Each row is a point on a landscape with many valleys, with its height.
From any point a ball rolls to the lowest of the 2 points nearest to it. It stops when none of these is lower. Distance is the straight distance between rows; heights are no part of it.
Gagi: [ 20  -2  16   5 -59  -3  -2 -16 -10  17  17 -21   3 -27   8   5 -11 -10
   8  11  -3]  height 52.9
Kel: [ 36 -16 -11 -16   9 -17  -6  32   6  -9   2 -25 -12 -18   0  39 -40  -4
 -19 -33 -15]  height 76.0
Vivod: [ 27 -27  -1  21 -11  -4   4   6 -15   4  20   2  22 -22  -5 -10   4  -1
   3  -1  12]  height 62.2
fof: [ 14   5 -43 -11  10 -22  13  52  10   0  -7   1   6 -20 -16  37   1  -3
 -37 -19 -29]  height 77.8
fes: [-18 -31 -21   5   3  10  13  21 -10  42 -38  13  23 -22 -23  -9  10 -13
  39  23   7]  height 12.1
sos: [-11  25   0  -5   7  15 -29  11  -6  -5  23  27 -15  36  24  21  -8 -10
 -52 -17 -15]  height 71.1
vomiv: [  7 -13  32  -1 -13  29  -4   3  15  24  12 -46  10  -1   8  -3   7  -3
   2 -13   2]  height 9.4
Rura: [ -8  -5   7 -16 -44   7   5 -17  -8  24 -32 -17   4 -33   1  -9   6 -12
  29  46 -10]  height 14.0
legog: [-15  33 -11   4  20   0   7  17 -26  31 -32 -22 -27  -8 -10  23   0  -1
   0  -2  -7]  height 33.7
Gov: [  0  16 -13  -1  15 -19  13 -15 -15 -44 -39   1 -31 -15  -6 -29 -12 -21
  17  36   0]  height 53.7
Vuli: [ 25   1 -14   7  -3  -2 -11   8 -16  11 -50  -4  20 -20 -12   5  33   7
 -29  10  -2]  height 31.0
sezav: [ 23 -17  11   4  -2  26  -1  35   6  14  42 -37   5 -14   4   6   1 -14
 -18 -28  13]  height 18.0
tisos: [ 12 -11   8  -8  14  29 -17  34  14  -6  45  -1 -10  11  31  32 -26 -17
 -43 -37  -7]  height 73.3
Pigu: [ 25  11  11  22  36   4   0  24 -30   6  21  10 -16  15  23  31  -1  32
 -28 -45   8]  height 72.4
zapub: [-27  -5  21 -13 -42   4  10 -35   1   8   2  -8  -4 -15  13 -10  -4 -17
  31  50  -8]  height 18.7
Kapip: [ 19 -14 -38   7  14 -31  22  32  -2 -15  -3  -4  -8 -27 -14  20 -32 -15
  27   1  -2]  height 58.7
rozaf: [ -6  33  -2   0   4   1  -1 -11 -18   6 -14 -14 -32   5 -11   5   7 -16
 -25   7  -6]  height 29.8
derak: [-13  24   7 -22 -37 -16  11 -38  21 -18 -16   1  -6 -19   3 -12  36   6
 -38  64 -14]  height 37.2
fem: [ 12 -28  25 -15 -30  -2 -13 -26   6  -4 -18  -7  20 -19  22  13   8  11
  -4  17   2]  height 58.1
liruk: [-28  -5   3  -1 -10   4   4 -12   3  10  12  -4   3   6  -5  -8   2 -33
  12  15  -2]  height 24.3
sev: [ 23 -16  30   6   8   7 -27 -35  -9   0 -21 -19 -16  11  26   5 -21  13
  16 -15  17]  height 62.0
Vikup: [  7  26   3  11  12  11   6 -16   1 -22   7 -22  -9   4  -6 -15   1  -7
 -19  -9   2]  height 23.9
Beri: [-30   0 -29  22   8  -3  36  31 -33  42  25   8 -17  -6 -23  21  -9 -18
  23  16  12]  height 18.2
ter: [ 11   4  -6  26  26 -20   3 -25 -20 -38  16  26 -14  18  -6  -4 -22   4
  27  -3  14]  height 64.6
nure: [ 30 -16   0  26  15  -3  -5 -17 -18  -7  -6  20  30  -2   4  -7  18  27
  -3 -16  23]  height 64.0
gis: [ 11  -5  13 -13  27  29 -33  -4  24 -37   2   6   1  37  19  -8  -7  10
 -42 -34   0]  height 73.6
Lipep: [ 26   7 -10 -16 -20   5 -26  62   5  18  20 -18  -6 -25   6  32 -12  -7
 -43 -36 -24]  height 75.8
muk: [  3  15  -8  10 -33 -26   5 -30 -14 -37  13  20  -1 -14   1 -15   6  -4
 -17  47   1]  height 9.3
Lum: [-41  21 -44 -29   6 -34  24  44  -3  29 -28  13 -32 -19 -18  26 -33  -7
  21  14 -39]  height 24.0
muv: [  9 -34 -15   4   7 -17  -1  15   4   3   6 -12  11 -19 -10   5 -18 -27
  26  -4  -3]  height 60.3
vug: [-39   2 -23 -14  26 -11  29  41  11  19  20  -6  -7  17 -11  39 -15 -25
   2  -8 -20]  height 29.9
saduv: [ 24  -2 -20 -30   8 -28 -10  27  25  -8 -23 -31  -5 -24 -15  10 -30  -9
  -1 -22 -23]  height 77.4
fodig: [ -9  27   0   7  -3 -10  12 -31  -4 -37  10  15 -10  12  -8 -30   3  -3
 -21  15   1]  height 16.3
fike: [ 13  -1  16  10 -36 -10   3 -34   1 -20  27  26  18  -3  22   5  26  24
 -17  34   4]  height 15.0
Rufu: [-20 -11 -20 -19 -39 -22 -11   8 -17  31 -19  21   8 -21  -8  -6   1 -21
  -3  35 -15]  height 21.3
tefug: [-11 -29  12  -6 -11 -20 -23 -31 -17  -6 -22  29   3  -3  30   9   7 -10
   1  35   4]  height 60.0
das: [ -6  12  16  -5 -23   7 -18 -11  -6 -13  40  14 -10  13  15   2  -6 -26
 -41  10 -14]  height 69.5
Lar: [  4 -11   4  11  17   6   2 -13  10 -19  40   3  19  31  -2 -21  -3  -4
  27 -30  21]  height 32.5
Medev: [ -8  -4  10  -9  19   5 -15 -25   7 -24 -14  14  16  29   3 -15  24   0
 -39  -8  -2]  height 73.5
fom: [-19   8  11   6  28   5 -25 -27  -5  -3 -19  33  13  34   3  -4  25  26
 -13 -11   6]  height 72.5
zil: [-17  25   3  32  15  22  21   3 -27  43   2   9 -13  16  -8  -8  16   3
  28   3  32]  height 69.6
rik: [-23  -5 -27 -32   8  -7   5  18  23  20 -38 -13  20 -15 -32 -17  11 -23
  12   8 -18]  height 80.9
zofu: [ -5  17 -12  38  31  -3  18   6 -42  28 -17  31 -24  -2   1  13  -6  16
  22   1  22]  height 70.6
fudad: [ -2  -9 -23  28  12  17  30  36 -22  31  -8   3   8 -21 -33  -6   4 -12
  38  19  20]  height 15.3
mefaz: [  2   5  13  -5  30  36 -22   7   7  -3  24  12 -17  37  32  21 -20  -5
 -36 -38   1]  height 72.2
Zag: [ -1  16  19 -23 -37   6   4 -26  21 -15   0 -24   9 -21   0   2  30   6
 -44  26 -23]  height 40.7
Keb: [ 19  14   9  16 -21   6 -17 -15   8 -45  47  19   0  15  20  -5  -8   9
 -38 -11   3]  height 67.6
Mes: [ 19  14 -32 -22 -23 -17 -20  55  12   6   3  -9  18 -23 -21  18  -3 -13
 -48 -24 -34]  height 76.9
rovep: [-38 -19  10 -16  20  18   0 -14  23   3   5 -17  16  30  -7 -11  11 -30
   6  -2  -7]  height 28.9
mirum: [-52  16 -30 -11  33 -29  34  20   2  10 -13  11 -35  13 -13  33 -16 -16
   8  15 -22]  height 26.8
tupo: [  8   9  11  21  18  25 -16   4   4   0  28  28  16  25  13  -2  20  30
 -34 -42  20]  height 18.9
Lova: [  5   5  -9 -14   5  13  -3  51   0   9  53 -12 -24 -10  13  36 -26 -24
 -38 -26 -16]  height 74.5
geka: [ 16 -33  32   9  18  25  -8  15  18  13  28 -50  16  19   4 -14   0  -6
  25 -26  30]  height 18.1
Ker: [  1 -35  18  14  13  14  -6  11 -26  37 -18 -20  -9   0  13   5 -10  -4
  56   0  17]  height 65.8
sabid: [-10 -45  26 -12   5  11 -17 -29  36 -17  12   7  39  19  17 -21  16  11
  10   1  11]  height 64.5
kosif: [ -5  14  42   1  -3  47   8 -39  35  10   5 -23  16  19  20  -3  36  54
  19  -3  15]  height 22.2
temuf: [-14  23  -7  -7 -31   9  26 -23   8  -1 -28 -12   9 -29 -33 -22  26   4
 -16  52 -12]  height 33.3
zos: [ 16   5 -21 -13 -16 -32 -11  20 -11  -8 -24  11  18 -18 -15   0  16  -8
 -42  13 -20]  height 27.2
rel: [ -9  25 -46 -51  -9 -50  -2  49   8  21 -49  17 -14 -24 -12  11 -25   7
  17   3 -31]  height 21.0
lasup: [  5  -1  48   1  -4  44  13 -15  40  13  27 -49  11   8  14 -11  25  31
  24  -8  17]  height 18.4
ninod: [ -7  -6 -40  -6   2 -13   9  33 -17  27 -48  17   6 -46 -33   0   0  -1
  23  17  -9]  height 15.6
pofur: [  8   7  37  19   3  15  -7 -49  -1 -11 -16   2 -20  22  16 -14 -12  30
  45 -16  26]  height 63.5
Vekel: [-31  -7  -1 -11 -41  -4   6  -6 -13  26 -40  29   4 -31  -4  -8  12   2
  15  70  -7]  height 18.3
danov: [  1   2 -29   8  17 -32  24  10 -19 -25 -19   6 -29 -16 -23   6 -22 -15
  15  20 -15]  height 56.8
Mifi: [ -1  -4   1  36   8   5   3 -33  -8 -13 -19  34  28   7  -6 -29  14  40
  28  -2  30]  height 65.5
Let: [-29  41   7  36  23  19  12  -6 -15  12   7  15 -28  42 -13 -24   4  31
  42 -25  27]  height 68.4
bom: [ 14   3 -10  18   6 -15  -5 -17 -14 -47  42  42  -1  30   2  -1 -12   9
 -15 -10  12]  height 66.1
zumuv: [ 12   9  27  17 -17  27 -21 -13  12 -11  32  14   9  27  20 -17   9  46
 -16 -44  21]  height 16.1
foni: [-12  31   0  37   6  16  14 -23  -4 -13 -20  19  -5  19 -18 -47  12  46
  46 -18  31]  height 67.0
Morag: [ 14   8  -6  30  38  -5  14  18 -37  18   0  15 -18   4  13  41  -1  21
   3 -20  15]  height 71.5
kore: [ -3   0   8 -10  11  -6   0 -37   7 -27 -45 -11 -15   4   6 -34   2  -2
  12  37   4]  height 50.4
Muf: [-15 -28  -9 -29   3  16  -4  14  36   6   3 -26  28  -3 -13  -7   4 -31
  -1 -10 -15]  height 33.6
vebu: [-20  16  28  21 -21  28   2 -23  11   1  46  14   0  30  17 -20  -2  32
  16 -30  21]  height 12.2
bev: [ 14 -30  17  17 -16  13   5   8 -22  42  -1 -13  13 -28  18   3   6  -4
  30   1  20]  height 64.1
Nore: [ -1  -9 -27 -36  -5 -34 -12  16  14 -23  12   8  -5  -5  -6   7 -14 -32
 -27   1 -27]  height 40.4
gabus: [ 28  -5  22   6 -31   5  16 -34   0 -17  -5 -15  10 -31  10  -4  -1   9
   9  35   4]  height 55.8
Tobap: [  9  17  -9  14 -11   3  11  18 -32  40 -29  -9   3 -23 -21   2  20   0
  -9   9   0]  height 34.4
pegif: [  7  -9  40   4 -20 -13 -12 -57   1 -25   9  21  -8  21  37  -8  -6  27
  20   4  15]  height 64.9
Fek: [ -8  -3 -16  -3  37   1  10  22   4 -11  23   2 -10  14   4  24 -11 -17
 -10 -21 -14]  height 33.1
kovi: [-28 -40  -4   2  34  -2 -11 -15  15  -5   4  27  37  28   4 -10  15   1
  10  -8  15]  height 63.0
pepum: [-22 -22   1   1  21 -11 -14 -19  -9  -5  -9  39   4  28  15   1  -3  -9
  26  11   8]  height 61.6
dof: [ 20  -4  40  21  11  22   6   6  -1   5  53 -42 -19  19  16 -12 -14   3
  30 -40  32]  height 24.4
tid: [ -9  14  -4  23  21   1  -9  -9 -27  12  -8  51  -8  27   3   0  13  28
   3 -13  16]  height 71.6
kap: [ -2  15  22   2   8  37  13  -3  15  -3  55 -40   0  31  -1 -31   9  -2
   9 -17  20]  height 31.2
Pov: [-35  14   4  13   3  15   6 -23   5   0  32  11   7  38  -8 -23  14  -2
  20   0  17]  height 28.8
bife: [ -1  -2   5 -19  -8 -37 -18 -22   0 -35 -42  -6 -13  -4   7 -15   3 -18
 -25  24 -19]  height 46.6
pok: [  5 -10   1 -22  14 -35 -24  -4  10 -46 -14  -6 -14   0   4   4 -23 -24
 -36   0 -23]  height 43.3
Bov: [ 52 -10   3  11  17 -18 -11  14  -8 -19   1  -9 -19  -5  12  35 -22   5
 -25 -24   6]  height 74.8
kavil: [  9   2 -25 -26   8 -10   3  38  20  17 -52 -32   4 -25 -26  -6 -12  -2
  30 -14 -18]  height 79.3
nad: [-15  35  25  -6 -19  16  25 -36   4  11 -27 -19  -2  -8  -9  -5  30  17
  -1  45  -4]  height 29.1
lop: [ 34   3   9 -17 -53  -6 -18   0  10  11  -3 -40  -7 -40  -2  -4 -15  -3
  -2   1 -15]  height 50.3
tun: [ 18  10  16 -17 -57  17  -2   7  23   3  22 -39  14 -30   2  -6   5 -11
 -33   9 -26]  height 46.0
petak: [ 21 -28  11  -5   5  -8 -27 -14  -1   3 -24 -21   1  -3  17  16  -8 -11
  -8 -13   0]  height 60.4
Satik: [ -8 -13 -11   3  55  13  15  20  24 -19  43 -12  12  33 -13  -3  -4 -14
  12 -39   5]  height 36.0
fer: [ -3  15 -63 -26 -11 -35  11  56   6  24 -41  20   8 -39 -40  -6 -19  10
  21  12 -22]  height 18.5
tet: [ -2 -12 -18   9  39 -35   6 -17 -15 -26 -11  33 -16  20  12  21 -17  -4
  21   1   3]  height 63.1
gile: [ 11  -1  25   6 -25  19 -10 -34  17 -18  22  26  30  14  20  -5  21  41
 -15  -9  11]  height 19.0
dimek: [-27  25  32  -5 -11  37  18 -43  24  10  -6  -7   7  17   6  -9  44  26
  14  23   0]  height 25.3
Tagu: [ 39   1  -2  21  31  -9   4  24  -4 -28  41  -3 -11   8   1  16 -14   6
 -31 -39  14]  height 73.7
nunap: [  8 -27   2   4  -9  19  13  12  -9  12 -21 -21   2 -10 -12 -17 -14 -16
  70  18  10]  height 67.7
Tufes: [-15 -16 -11 -32 -27  -7 -13  20  13  14  17   2  16 -16 -10  -1  -6 -31
 -22  -3 -34]  height 37.7
nirer: [-12  17 -42 -27 -26 -49  -7  33  -4  10 -20  16  -2 -17 -31  -4  -1 -16
 -22  23 -29]  height 24.2

For each start below, name the point where the ball stops.
sev: vomiv
Fek: fes
tefug: vomiv
Tobap: Rura
Zag: vomiv
tisos: pepum
